A landscape with many peaks, sampled at points; each row gives a point and its height.
A climber steps from a point to the highest of its 3 nearest points, and stops where none of them is higher. Distance is the straight distance between rows; heights are no part of it.
kado: [  8  16  -2 -10  10 -11  12  11 -33  -4   9  -3  11 -21  12   7  10  -8
  34 -19  24   1  -8 -37  10  13  -8  -2  13  -9  -7]  (h 45.0)
deso: [-15   8  18   6  36 -13  -1  -6   4  20  27  17   7  17  -2 -24 -14  38
 -17  -6 -24 -10 -17   9  20  21  41  18  -8  21  21]  (h 25.7)
doda: [  9  13  -5   8  13 -10  15   8 -17  -9   4   1   3 -27   8   6  15  -2
  31  -9  21   3 -13 -34   3  10 -12  -9  14  -6  -6]  (h 48.1)
poner: [ -9   5  24   0  31 -16  -7  -7 -12  21  22   6  13  36  -5 -12 -17  32
 -18  -3 -28 -10 -22 -12  20  20  45  18  -9  22  25]  (h 31.7)
sosi: [ 16  -8  10  13 -11   9 -22  11  25 -14  -5   5   6  17 -22 -13   5 -27
  -8   0  -7  19  16  10 -10 -35 -10   4 -14  -6  -7]  (h 41.8)
mekal: [-18   9  15  10  32 -10   3 -14   8  19  22  11   1   8   4 -22 -13  35
 -18 -10 -23 -11 -21  16  18  14  36  17 -14  21  13]  (h 40.4)
Tev: [ -2  -6   3   3 -19   6  -7   8  29  -8  -4  -6 -11  21 -26  -9   4 -16
  -5  10 -16  11  18  21   4 -12 -14  -6 -15   7  -7]  (h 47.8)
pofu: [ 11 -15 -18   1  -1  -6 -25   1  31 -16   1  34  24  22  -8 -11  -7 -18
  -1  -3  -6  18  40  18   1 -41 -14  19 -26  -5   9]  (h 42.0)
zul: [  0  -1  14 -17   9 -14  11 -27 -11  23   1 -13   4   9   2   7 -16  23
 -27  -4 -11 -25 -18 -16  12   6  30   3  -4  27  16]  (h 35.9)
vonid: [  8  11  -4  19   9  -5  11   5  -7 -11  -1   2  -2 -30   1   4  16   0
  27  -2  17   5 -15 -28  -4   6 -13 -13  16  -8  -8]  (h 49.3)
befi: [ 10  10   2  27   2   6   8   7   8 -14  -7  -1  -5 -26 -11  -3  17  -4
  15   6   8   9 -16 -19  -8  -1 -14 -18  12  -8 -10]  (h 53.9)
kib: [  4 -26 -28  15   4  23 -20   6 -14  -3  -7   3 -24  -9  15  22  17   2
  37  13   6  10  -5  -8 -19   0 -26  17  37 -22 -28]  (h 5.2)
sono: [ 13 -13   6   7 -11   7 -24  12  27 -13  -2  10  10  21 -21 -12   2 -27
  -6  -1  -7  19  23  13  -7 -36 -10   7 -18  -4  -5]  (h 43.3)
satuk: [  2 -23 -12  17  -2  29 -25  10  -8  -7 -13   6  -8 -11   5  15   5  -2
  18  15  13  12   1   7 -38  -9 -27  12  43 -19 -21]  (h 39.8)
Pilo: [ -3 -17 -18  -1 -16  -9 -13  -3  18 -14  -6  28  23  23   6  -5 -20  -6
  -5   7 -10  17  46  40  -7 -12 -11   3 -36   1  17]  (h 52.8)
beg: [  2   5  -8  -4  -2  -3  16  -7  23   0  -5  -7 -24   0 -24  -1  14  -2
  -7  14  -5 -13   1  -1  20   8  -4 -15   4  16   1]  (h 49.2)
Zeti: [ 12  -4  12  16 -12  12 -15  12  25 -13  -7  -2  -1  12 -28 -12  10 -25
  -6   5  -8  17   9   6  -9 -26 -11  -4  -9  -7 -11]  (h 42.4)
getif: [-22   6   9  12  12  -7  10 -19  11  18  13  -3 -12  -4   8 -14 -15  26
 -16 -11 -19  -8 -16  37   9   5  18   7 -24  21   5]  (h 60.6)
sefig: [-16  -6  -1  -1 -21  -2   3  -4  21   4  -1 -13 -17  13 -13  -4  -8   2
  -4   7 -17   4  16  38   3   0 -10  -5 -21  18  -1]  (h 66.5)
Duruk: [ -1  -2  -1 -18   2 -14  17 -26   4  17  -1 -12 -14  -1  -7   5  -7  18
 -19   3  -5 -26  -7  -2  15   8  12  -4  -2  31  10]  (h 45.5)
binif: [  7   5  -6  20   6  -3   6   4 -10  -6  -1  -1  -2 -33   5   7  16   4
  34   0  16   7 -12 -27 -12   6 -17  -8  19  -7 -14]  (h 48.3)
gepa: [  7   0 -12   0   8 -11  -1   0 -29   1   9  -4  -2 -23  14  14  18   1
  47 -13  23  -1   0 -34  -5  16 -15   9  19  -8 -24]  (h 43.7)
nisa: [  5   1  -2  27   1   8  -2   5  -2  -9  -6  -2  -3 -31  -2   5  14   5
  26   8  11  12 -11 -17 -23  -2 -20 -11  23 -12 -16]  (h 64.1)
rir: [  5   6  -8 -18   6  -9  22  -5  11  -1  -6  -2 -15   2 -12   6  11  -2
 -15  11   5 -22  -3 -17  25  15   4 -15  11  15   6]  (h 38.1)
ner: [ -2  -3   1   6 -15   5  -2   4  30  -5  -4  -9 -18  15 -27  -7   9 -12
  -4  12 -15   6  13  18   8  -6 -12  -9  -9   9  -6]  (h 55.7)
Fibun: [  9  13  -8  -5  11  -6  22   5  11 -10  -4   3 -12  -5 -12   2  19  -8
  -6   9   9 -12 -10 -23  24  14   0 -19  12   4   4]  (h 38.2)
Pere: [  3  -3 -10  19   2  -1  -1   2 -12  -4  -1   0  -6 -30   9  12  16   7
  38   3  16   8  -7 -24 -18   6 -21  -4  25 -10 -20]  (h 47.1)
kalev: [ 16  -4  15  24 -10  21 -20   9  10 -10 -13  -1   5 -12 -16  -3   6 -16
  -4   5   7  16   0   1 -36 -28 -14  -5  13 -15 -14]  (h 46.2)
Vemo: [ 15 -19   2  10  -4  28 -31   7  -1  -8 -15  15   2 -12  -1  12  -3 -15
  -4   8  26   8  14  15 -48 -25 -23  14  37 -17 -12]  (h 28.7)
dus: [ -2   1  24  -5  19 -14   0 -20 -16  24   9  -9  11  25   1   0 -17  26
 -24  -8 -21 -19 -29 -19  15   8  41  11 -11  23  19]  (h 30.6)
Bitiv: [ 12 -30 -27   9   9  42 -27  12 -12 -12 -17   8 -22   2  13  23   4 -16
  23  10   5  17  -7  10 -20 -10 -29  27  42 -27 -19]  (h 32.3)
baf: [-25  11  13  15  24  -7   7 -13  13  17  21   8  -5   2   9 -24 -10  29
 -19 -12 -22  -9 -17  35  10  11  28  11 -21  15   6]  (h 52.6)
ren: [  3 -26 -24  16   2  29 -24   9 -11  -6 -11   4 -18  -8  11  19  11  -1
  28  13   8  11  -4   1 -26  -4 -27  17  41 -23 -24]  (h 11.9)
fiz: [ -5   0  -2  -2 -14  -1   7  -5  27   1  -4 -13 -24   7 -24  -4   8  -3
  -5  13 -12  -3   9  16  13   3  -9 -10  -7  17  -4]  (h 68.1)
Duv: [  1 -23 -20  18   0  23 -20   9 -10  -4  -9   3 -14 -15   9  17  12   4
  29  14   9  11  -4  -3 -30  -4 -27  11  41 -20 -24]  (h 18.3)
limu: [-14 -13  -3   3 -23  -8  -5  -3   9  -6  -4  10   7  18  13  -5 -20  -2
 -10   4 -14  15  30  51 -13  -2  -4  -4 -39   4  11]  (h 58.6)
gufel: [ -3 -19 -13  -4 -18  -8 -16   3  22 -14  -3  21  19  28  -2  -7 -16 -11
  -4   5 -12  18  42  35  -5 -16 -11   5 -32   3  10]  (h 56.4)
Gupun: [  7   8   2  13  -5   8   5   6  29 -10  -7  -7 -17   1 -29  -8  19 -12
  -3  13  -8   4  -2  -1   9  -3 -10 -16   0   2  -8]  (h 46.7)
vuk: [ 27 -11  12  12  -7  16 -31   0   9  -8 -10  13  10 -10  -9  -2  -1 -24
 -12  -4  18  11  17   9 -43 -46 -13  11   8 -13  -7]  (h 38.6)
zodo: [  5  -8   3  27  -6  19 -14   6   0  -8 -11   0  -1 -24  -4   5   7   1
  15  12  11  15  -5  -6 -37 -11 -22  -4  29 -16 -19]  (h 49.6)
rer: [ 19 -13  -1   7  -4   2 -28   6  27 -13   0  22  16  17 -14 -12   0 -27
  -7  -7  -3  18  27  12  -9 -49 -10  16 -21  -7   1]  (h 62.7)
Zigik: [ -2   3  -1 -36   0 -12  18 -10  -6   9  -7  -6   0  11   0  16   0   5
 -28   8   6 -30  -4 -26  19  16  17 -11  16  13  12]  (h 31.5)
gisi: [  9  17   1 -29   1  -2   0  12 -45   9  12 -22  16 -13  12   5   4 -12
  40 -27  24  -1   1 -36  13  19   1  12  12 -17 -17]  (h 36.4)
zelu: [ 22  -9  15  17  -8  19 -27   3   8  -9 -13   6   9 -12 -12  -2   0 -22
 -10   1  13  14  10   6 -43 -37 -13   4  12 -14 -11]  (h 45.4)
Nulug: [ -9 -11  -7   9 -16  -8  -4  -7   5  -9  -6  20  17  18  21  -6 -19   1
 -15   5 -13  12  31  51 -18  -2   0  -5 -45  -4  18]  (h 56.7)
Mipi: [ -9   1  11   2  21 -10  10 -23   2  24  13  -4  -5   2   5  -9 -16  31
 -20 -10 -17 -15 -23  12  16   6  28  13 -17  30  12]  (h 53.5)
Bavak: [ 27  -9  12  14  -6  13 -30   3  15 -10  -7  12  14  -3 -13  -7   1 -26
 -12  -6   9  14  17   7 -33 -50 -10  11  -5 -11  -4]  (h 27.8)
Geta: [  0 -18 -20  18   2  13 -15   4 -12  -2  -5   1 -15 -19  10  17  16   9
  38  12  12   9  -3 -12 -25   3 -25   8  35 -17 -25]  (h 31.8)
bikit: [  5  -5 -16   8   6  -9  -2  -1 -22   1   4  -2  -9 -24  15  16  20   6
  47  -5  19   1  -1 -29 -10  12 -19   8  22  -9 -26]  (h 46.1)
dut: [  3 -11 -31   2  -5  -9 -11 -15  19 -17  -7  39  34  16   9  -5 -20   0
  -8   9  -8  12  51  39  -9 -15 -12   4 -36  -7  24]  (h 44.3)
dize: [  6  -6   7   9 -16   9 -13  12  29 -10  -6  -4  -5  19 -28 -12   9 -22
  -7   7 -13  15  13  14  -1 -20 -13  -4 -12   0  -9]  (h 41.7)
muti: [  8  13  -4  -3  11 -13  11   8 -28  -5   7  -3   8 -24  12   8  13  -5
  37 -16  24   1  -7 -38   6  13 -10  -3  14  -8  -9]  (h 46.8)
Pugi: [  5  -1 -10  14   8  -6   2   2 -17  -3   3   0  -5 -30  11  11  17   6
  43  -4  19   5  -6 -29 -10   9 -19  -1  22  -7 -18]  (h 47.6)
rofe: [  2   4  -2   4  -7   4   8  -1  29  -5  -6  -8 -22   5 -28  -6  15  -8
  -6  15  -9  -2   2   4  14   2 -10 -15   0   9  -4]  (h 58.7)
Laviz: [ 11 -24  -8   8   1  34 -31  11  -5 -11 -17  18  -4  -6   5  16  -2 -16
   3  10  24   7  12  18 -40 -16 -27  21  45 -19 -12]  (h 28.0)
votur: [  5  21   2 -28   3  -1  11  22 -42   1  10 -15  16  -9  14   3   2 -15
  27 -22  21   1 -11 -37  20  16   4   2   9 -20  -1]  (h 47.0)
zimid: [ 24 -11   5   9  -3   6 -30   4  22 -11  -3  17  15   8 -15 -11   1 -29
 -10  -8   3  16  22   8 -18 -54  -8  17 -16  -9  -1]  (h 37.0)
Dinu: [ -3 -13   2   1 -21   1 -14   9  27  -9  -3   0  -2  27 -18  -8  -3 -16
  -3   7 -16  15  28  27   0 -13 -14  -1 -22   7  -3]  (h 42.5)
belab: [  8   3  -9  -8   9 -13  -2   1 -33   3   9  -6   2 -18  15  15  16  -2
  48 -18  27  -2   3 -35   0  16 -12  10  17  -9 -25]  (h 40.6)
Luki: [ -1   1  -7 -13  -3  -8  18 -16  17   9  -3 -11 -23  -1 -16   3   4   8
 -14  11  -3 -20   0   2  18   9   2 -11   2  27   5]  (h 47.7)
Pef: [  2  21   0 -26   6  -1  18  26 -35  -6   7  -7  12  -3  15   4   5 -15
  12 -14  17  -4 -15 -38  28  14   8  -4  12 -19   7]  (h 53.6)
raz: [ 12   5  11  22  -6  14  -5  10  23 -14 -10  -5  -8  -3 -25  -9  15 -17
  -2  10  -6  14  -4  -2  -8 -15 -12 -13   1  -7 -12]  (h 31.6)
Dumi: [-21   7   3 -46 -13  -1  12  13 -19   8   1 -13   9  19  15  21  -2   2
 -22   8   2 -24 -10 -37  19  24  28  -8  22 -18  11]  (h 48.7)
bamul: [ -7   0   2  -6   3 -10  14 -27   8  20   3 -13 -18  -6  -3  -2 -11  23
 -16  -2 -10 -18  -9  16  13   5  11   0 -13  33   9]  (h 65.0)
zuti: [  9   7  -7 -15   7 -12  -3   2 -37   6  10 -12   5 -16  14  13  15  -5
  44 -24  28  -4   5 -35   3  19 -10  13  17 -10 -27]  (h 34.6)
viz: [-22   2   6   6  -2  -7  11 -18  11  16   7 -11 -16  -3   4  -8 -14  21
 -13  -6 -18  -5  -6  41   5   3   8   1 -26  24   3]  (h 65.1)
nal: [ -1  -1   6 -32   0 -14  14 -23 -11  17  -5 -14   3  10   1  16 -10  14
 -29   3  -1 -31  -8 -23  11  12  24  -5   6  20  13]  (h 47.2)
zanek: [-22  -6   3   7 -21  -6   0  -4  10   1  -1   0  -4  13  11  -6 -17   4
  -9   0 -17  10  18  53  -9   1  -3  -5 -36  10   6]  (h 56.5)
Badog: [-15   8  20   1  37 -16  -6  -2  -2  19  29  19  12  28  -7 -23 -14  41
 -18   1 -27  -8 -12   3  19  29  44  19  -2  21  27]  (h 22.2)
gozi: [-19  -5   1   1 -20  -4   3  -6  16   6   0 -10 -16   9  -3  -5 -11   6
  -6   1 -18   6  14  45   0   1  -8  -6 -26  18   2]  (h 63.9)
sotil: [ 21  -7  16  18 -10  15 -25  10  17 -12  -9   4   8   1 -20 -11   4 -25
  -9  -1   2  17   9   5 -27 -39 -11   2  -3 -11 -10]  (h 44.9)
rul: [-21  -2   3   3 -12  -4   9 -15  14  13   4 -12 -19  -1   0  -5 -14  15
  -9  -1 -17   0   3  43   4   3  -1  -3 -24  23   2]  (h 62.8)
rozo: [ 16  -6  13  16 -12  13 -20  11  24 -13  -5   1   4  11 -25 -12   7 -26
  -8   2  -6  19  11   4 -15 -32 -10   0  -8  -8 -12]  (h 43.6)
rata: [ -5   0   8 -34  -4 -12  13 -18 -15  16  -6 -13   8  15   6  19  -9  12
 -30   3  -2 -32 -11 -28  11  15  26  -6  12  12  12]  (h 34.3)
paga: [  6  15  -6 -22  12  -8  24  12  -9  -9  -1   4   0   2   3   8  13 -12
  -7   1  14 -15 -12 -33  30  16   7 -14  16  -4   9]  (h 55.8)
sosor: [-18   7  11   9  19  -7   9 -19   9  21  16   0  -8  -2   7 -15 -14  29
 -18 -10 -18  -9 -20  28  14   7  24  12 -22  25   8]  (h 56.6)
naki: [-13 -14  -2  -1 -26  -4  -9   2  17  -5  -3   4   2  24  -3  -5 -15  -6
  -4   6 -16  15  31  44  -5  -5 -11  -3 -30  10   5]  (h 61.2)
Lema: [-11 -16  -5  -1 -24  -7 -11   2  17  -9  -4  12  10  25   2  -4 -16  -6
  -5   5 -13  17  36  43  -6  -7  -9  -2 -33   6  10]  (h 60.0)
sol: [  7  20   0 -19   8  -7  13  16 -39  -1   9 -10  15 -14  13   4   6 -13
  29 -21  22   0 -10 -38  18  13  -1   1  10 -14  -3]  (h 43.0)
gomu: [-15   1   2   0  -1  -8  12 -23  11  19   6 -11 -19  -6   0  -4 -13  21
 -12  -4 -15 -11  -8  30  10   3   8   1 -19  29   6]  (h 67.2)
foge: [  6   8  -5   3   0   0  14  -1  26  -7  -6  -6 -21  -1 -25  -4  18  -6
  -7  15  -4  -7  -3  -6  19   7  -6 -17   4  10  -2]  (h 51.9)
fekub: [ -7   8  -3 -40  -1  -6  18  10 -14   2  -3  -3   7  15  10  15   3  -5
 -22   6   8 -24  -8 -34  24  21  19 -12  23  -6  12]  (h 59.7)
Fivo: [ 10  12   4  22  -1   8   6   8  23 -13  -7  -4 -13 -10 -24  -7  19 -12
   2  11  -3   7  -8 -10   1  -3 -12 -17   5  -4  -8]  (h 37.4)
biz: [ 24 -14  10  10  -7  21 -32   2   5  -8 -13  14   8 -14  -7   4  -3 -19
 -10   0  24   8  19  13 -49 -37 -17  13  22 -14  -9]  (h 31.3)
Seso: [ -7  18   0 -39 -12  16   9  38 -39   9  13 -27   5   1  12   3  -1 -13
  15 -10   6   3 -17 -38  29  19  24   6   6 -36  10]  (h 53.7)
gida: [-28   0   9  15  -8  -5   5  -9   9   5   5   0  -6   6  19 -13 -14  11
 -17  -6 -19   6   3  55  -8   5   7  -3 -36   7   3]  (h 57.9)
tesa: [  8   8  -7   0  11 -14   7   3 -29  -2   8  -5   4 -24  13  11  15  -1
  42 -15  23  -1  -4 -35   2  14 -13   3  17  -6 -16]  (h 45.1)
roko: [-27   2  12  20  -2  -6   4  -9   8   2   5  11  -1  13  26 -17  -7   8
 -21  -5 -20   4   3  57 -15  10  15  -1 -41  -4   3]  (h 56.1)
farar: [  5 -19 -12   0 -11  -4 -23   7  27 -14  -1  22  19  28  -9  -9  -8 -19
  -3   1  -9  19  38  23  -1 -29 -12  12 -25   0   7]  (h 48.4)
Vel: [  8  19   2 -25   4  -2   7  17 -44   4  12 -16  17 -13  12   4   4 -13
  34 -25  24   1  -6 -37  16  16   2   6  10 -18  -7]  (h 42.7)
Dazor: [  9  12  -3   9   3   2  14   5  22 -12  -6  -2 -17  -6 -22  -4  20  -9
  -1  12   0  -3  -9 -13  16   4  -6 -19   6   3  -3]  (h 46.4)
Pide: [-27   2   7  12  -9  -5   7 -11  11   9   5  -5 -13   2  13 -10 -15  13
 -15  -5 -19   2   1  53  -3   4   5  -2 -33  12   2]  (h 59.5)
nubap: [-15   3   6   3  10  -9  12 -23   7  20  10  -8 -14  -5   4  -8 -15  27
 -17  -9 -15 -12 -16  26  12   3  17   6 -19  29   7]  (h 64.4)
pebar: [  9  19  -4  -8  14  -9  19  15 -26 -10   5   1   9 -16  10   5  11 -11
  22 -14  22  -1 -14 -37  18  12  -3 -10  10  -9   0]  (h 48.2)
vin: [-12   4   9 -40 -10  -8  12  -9 -17  12  -7 -13  12  17   8  21  -9   8
 -30   6   0 -30 -10 -34  11  19  27 -10  16   1  12]  (h 32.9)
ledav: [  5  20   4 -38 -16  23  -2  29 -44  17  11 -44   5 -13   3  -1  -4  -9
  33 -17  11   7 -10 -39  22  26  27  13   4 -36   1]  (h 48.6)
Mev: [ 11  16  -3   8  12  -4  21   8   7 -14  -3   4  -9 -15  -9   0  21  -8
   6   4  10  -3 -15 -27  16   8  -5 -18  11  -3   1]  (h 39.4)
dibu: [  0 -12 -18  20   2   7 -10   3 -13  -2  -2   0 -12 -24  11  15  18   9
  40   8  12   8  -4 -17 -22   4 -24   3  30 -12 -25]  (h 41.1)
pudo: [  1  -2   5 -20   4 -15  15 -28  -3  20  -1 -12  -6   2  -2   8 -12  19
 -24   0  -4 -28 -10 -10  13   7  20  -2  -1  31  13]  (h 53.0)
Suk: [ -3 -15 -20   4 -14  -8  -8 -10  12 -14  -7  29  26  19  14  -5 -22  -1
  -9   7  -9  15  43  43 -14  -8  -6   0 -41  -4  22]  (h 49.1)
Bedu: [  3   4  -5 -28   4 -12  20 -14   3   7  -5  -4 -10   5  -6  10   4   4
 -21   9   5 -29  -3 -20  22  15  10 -13  10  19   9]  (h 35.0)
nidun: [ -9   2   8   1  13 -12  12 -25   3  22  10  -9 -10  -3   3  -7 -17  29
 -18  -9 -15 -16 -20  14  13   3  21   9 -17  31  12]  (h 60.2)
Fugoz: [  8  13  -4 -16   8 -11   4   7 -39   3  11 -11  12 -19  15   9   9  -6
  42 -24  27  -1  -1 -36   8  17  -9   8  14 -11 -17]  (h 38.4)
moru: [ -1  -1   9 -14   9 -13  13 -29  -5  24   3 -12  -4   2   1   3 -15  24
 -24  -6  -9 -25 -17  -7  13   5  24   4  -8  32  14]  (h 42.6)
kazi: [ 11  13  -2  20   9   1  14   6   4 -14  -4   2  -6 -26  -7  -1  19  -4
  16   3  10   3 -16 -25   2   4 -11 -19  13  -7  -7]  (h 50.9)
Tal: [ 11  13  -5   8   8  -1  19   6  15 -12  -6   3 -14 -10 -16  -1  22  -7
   0   9   5  -6 -12 -21  18   7  -5 -19   8   0   0]  (h 42.1)
mugu: [-10  17  -1 -39  -6   9  13  35 -34   1  11 -16   9   8  16   5   2 -14
   3  -7   9  -4 -17 -37  32  18  21  -1  13 -31  11]  (h 55.0)
bem: [  0  22   2 -35  -3   9  10  29 -43   4  11 -20  14  -2  14   1  -1 -15
  20 -18  14   2 -15 -37  26  16  14   5   8 -28   5]  (h 51.5)
Makid: [  1  -1   5 -27   3 -14  16 -26  -7  19  -4 -11  -2   5  -1  12 -10  16
 -26   2  -2 -30 -11 -16  12  10  21  -5   3  26  14]  (h 75.5)
nud: [  7 -28 -18  11   3  37 -29  12  -9 -11 -15  10 -14  -4   8  19   3 -10
  15  13  14  12   1  13 -31 -10 -28  21  46 -22 -19]  (h 35.8)
rok: [  3 -15  -3  22  -7  24 -21   8  -5  -8 -13   3  -4 -19   0  10   6   0
  14  14  13  13  -1   1 -41 -10 -24   2  38 -18 -19]  (h 44.8)
kula: [ -8   3  16   4  29 -12   2 -18  -1  23  18   3   3  13   3 -13 -16  33
 -21 -10 -20 -13 -26   1  19   9  37  18 -14  27  17]  (h 40.3)
nedo: [ -6   3  22 -26  -3 -10   6 -21 -21  21  -4 -19  15  20   5  19 -16  15
 -30  -1 -11 -30 -18 -31   5  13  35  -4   4  10  15]  (h 29.8)
keso: [  2  -1  -1 -29   3 -15  18 -20  -3  12  -6  -9  -5   7  -3  13  -4  11
 -25   7   1 -30  -5 -18  17  13  16  -9   8  22  12]  (h 45.8)
Keki: [  7  -1   6  28  -5  16  -8   7   3 -10 -12  -2  -1 -26  -9   1  10  -1
  14  10   9  16  -9 -10 -31 -10 -19 -10  23 -15 -17]  (h 53.3)
gipeb: [ -9  15  -3 -39   0  -1  19  25 -23  -2   3  -4  10  13  15  10   5 -12
 -11   0  11 -15 -13 -36  29  19  17  -9  18 -18  12]  (h 57.1)
Fas: [-28   9  12  16  11  -6   8 -14  13  13  14   1 -10   0  14 -19 -11  21
 -18 -11 -21  -4 -12  45   4   8  18   6 -28  13   3]  (h 57.2)
nizal: [ 13  -8  12  24 -10  21 -22   7   4  -9 -12   2   5 -17 -10   1   3 -11
   0   7  13  15   2   4 -43 -25 -18  -1  23 -17 -16]  (h 46.6)
lok: [  5  22   4 -39 -14  18  -2  26 -46  15  12 -38   9 -11   5   0  -4 -11
  33 -20  13   5  -9 -38  21  23  21  13   5 -33  -2]  (h 50.2)
por: [  0 -16 -14  22  -2  16 -16   4  -8  -4  -7   0 -10 -22   7  14  12   7
  31  12  12  12  -5  -8 -30  -1 -25   4  36 -17 -23]  (h 22.5)
gifet: [  8  18  -4 -13  15  -8  23  17 -18 -13   3   3   5  -9   8   4  12 -13
   7  -8  18  -7 -16 -37  25  13   1 -13  13  -8   6]  (h 52.5)
Rubom: [  1 -17  -2   0 -18   0 -21  11  26 -13  -2  12   9  28 -14  -9  -5 -20
  -3   3 -12  18  34  25  -1 -24 -12   5 -23   2   1]  (h 43.1)
pufu: [  6  -4 -35   6   2  -4  -4 -27  17 -18 -11  42  38  11   9  -7 -22   6
 -11  12  -8   9  48  41 -15 -16 -13   3 -39 -13  29]  (h 38.7)
bapu: [  4   9  -8 -24   7 -11  24   3   0  -3  -4   2  -6   5  -3   9  12  -6
 -17   8  10 -23  -7 -28  27  16   7 -16  17   6   8]  (h 45.2)
vof: [  4  -9 -29   7  -5  -6  -3 -20  10 -16 -10  38  34  15  15  -7 -21   3
 -14  12  -8  10  44  44 -17 -10  -6  -1 -43 -10  28]  (h 41.9)
Favuk: [-24  -2   5   6 -15  -5   6 -11  11   9   3  -8 -14   4   8  -7 -16  10
 -10  -3 -18   5   7  51  -3   3   0  -5 -32  16   3]  (h 61.3)
Pas: [  8  -8   7  24  -8  21 -19   8   1  -9 -12   0   1 -21  -6   4   4  -4
   8  10  12  15   0   0 -41 -17 -19  -4  27 -17 -17]  (h 47.4)
kina: [  2 -14 -26  -1  -8  -9 -16  -6  22 -17  -4  36  30  22   3  -6 -18  -4
  -4   6  -8  17  49  35  -4 -19 -13   9 -31  -4  20]  (h 48.5)
Lubi: [-15   5  11   7  23  -9   8 -19   5  22  15   1  -6   1   7 -15 -16  33
 -18 -12 -19 -13 -23  19  16   6  29  14 -18  26  12]  (h 51.7)
vonep: [-17  -9   1   1 -24  -4  -2  -1  18   0  -2  -6 -10  16  -4  -5 -12  -1
  -5   5 -17  10  22  45  -2  -1 -10  -5 -27  15   2]  (h 63.5)
pativ: [  6   5   2  28   0   9   0   6   4 -11  -8   0  -3 -29  -6   0  14   1
  19   8   9  12 -13 -16 -19  -3 -18 -14  18 -11 -13]  (h 58.9)
nekez: [ -4  18  -1 -35   2   2  18  31 -32  -3   6  -8  12   6  15   5   4 -17
   2 -10  13  -6 -15 -36  31  16  13  -5  14 -22  11]  (h 55.5)
nor: [-22  12  14  12  31  -8   5 -12  13  19  24  12  -1   6   5 -25 -11  33
 -19 -10 -23 -11 -17  27  15  17  34  17 -15  17  11]  (h 46.9)
per: [ -7   4  21   1  31 -14  -4 -12  -9  22  20   5  10  27  -1 -13 -16  33
 -20  -7 -24 -13 -26  -7  20  13  42  18 -10  25  22]  (h 33.3)
novin: [ 11  17  -4   8  13  -7  22  10  -4 -14  -1   4  -2 -20  -1   1  18  -8
  14  -2  15  -1 -16 -32  14   9  -7 -17  12  -5   1]  (h 37.7)
rud: [ 12   1  13  27  -9  19 -14   8   9 -12 -11  -3   1 -17 -16  -4   8 -10
   3   8   6  16  -5  -3 -32 -20 -15 -11  13 -15 -15]  (h 45.7)
sivi: [-32   7  14  21   8  -5   5 -11  14   9  13   6  -6   6  21 -21  -8  15
 -20 -10 -21   0  -5  52  -6  11  17   3 -33   3   1]  (h 54.4)
Zatil: [-16  13  -1 -42  -6   5  15  30 -26   1   5 -11   8  14  16  11   3 -10
  -9   0   6 -13 -14 -37  30  19  22  -5  20 -26  12]  (h 55.9)
Fomi: [-17  -9   0   9 -19  -7  -1  -6   6  -6  -3  11   6  17  21  -7 -18   2
 -14   3 -15  13  24  54 -16   0   0  -7 -43   1  10]  (h 57.8)
Vadu: [ -3  -2  13  -4  18 -13   7 -25  -6  25   9  -6   1   7   4  -4 -17  28
 -23 -10 -15 -20 -25  -3  14   4  31  12 -13  31  17]  (h 43.5)
dezi: [-11  -1  -2  -5  -9  -6  13 -19  17  15   1 -15 -24  -2 -11  -1  -6  14
  -9   4 -12 -11   1  26  13   4  -1  -5 -13  29   3]  (h 69.0)
fabig: [  5 -16 -24  13   5   3 -11   1 -17   0  -1   1 -19 -19  14  20  22   8
  46   4  12   4  -2 -22 -16   8 -21  12  29 -14 -29]  (h 40.8)
Likul: [ 21 -10  10  12  -8  10 -26   9  22 -14  -3  10  11  12 -19 -13   2 -29
  -9  -3  -2  18  17   7 -17 -44 -10   8 -14  -9  -6]  (h 38.8)
Golu: [  4  18  -2 -24  10  -6  22  22 -23  -9   4   1   8  -1  10   5  10 -15
   2  -8  17  -8 -16 -36  29  15   6 -10  14 -13   8]  (h 56.0)
vidat: [ 10   8   5  30  -2  10   1   7  10 -11  -9  -3  -4 -25 -13  -3  16  -3
  13   8   4  12 -14 -15 -17  -7 -16 -17  13 -11 -13]  (h 54.3)
figo: [ -1  -1  18 -17   6 -13   8 -26 -16  23  -1 -15   8  15   4  10 -16  22
 -27  -5 -12 -25 -21 -22   9   7  33   3  -4  24  17]  (h 33.1)
Naton: [ -1  15  -5 -29   9  -7  23  16 -14  -7   0   2   5   8   8   9  10 -12
 -11   0  14 -16 -12 -35  30  17  11 -13  18  -8  10]  (h 61.1)
Mal: [ -3 -11 -14  11 -11  -7  -2 -14   3 -11  -8  28  24  18  25  -8 -20   2
 -18   7 -12  11  33  49 -22  -4   3  -5 -49  -8  21]  (h 52.2)
pez: [ 19  -6  15  20 -10  19 -25   6   9 -11 -12   2   8 -11 -15  -4   2 -19
  -7   3   9  15   4   3 -37 -34 -14  -1  10 -14 -12]  (h 46.0)
rorub: [ -9  -1  -3  -4 -13  -2   9  -9  24   6  -2 -14 -25   4 -20  -3   1   3
  -6  10 -13  -6   9  23  12   3  -8  -9 -10  22   0]  (h 71.1)

Two climbers start at each pair of points below. Name the first point that both come to, or write none.
novin, tesa => kazi
figo, Mipi => none
belab, bikit => vonid
Badog, baf => nubap
Mal, gida => sefig
farar, Tev => rorub
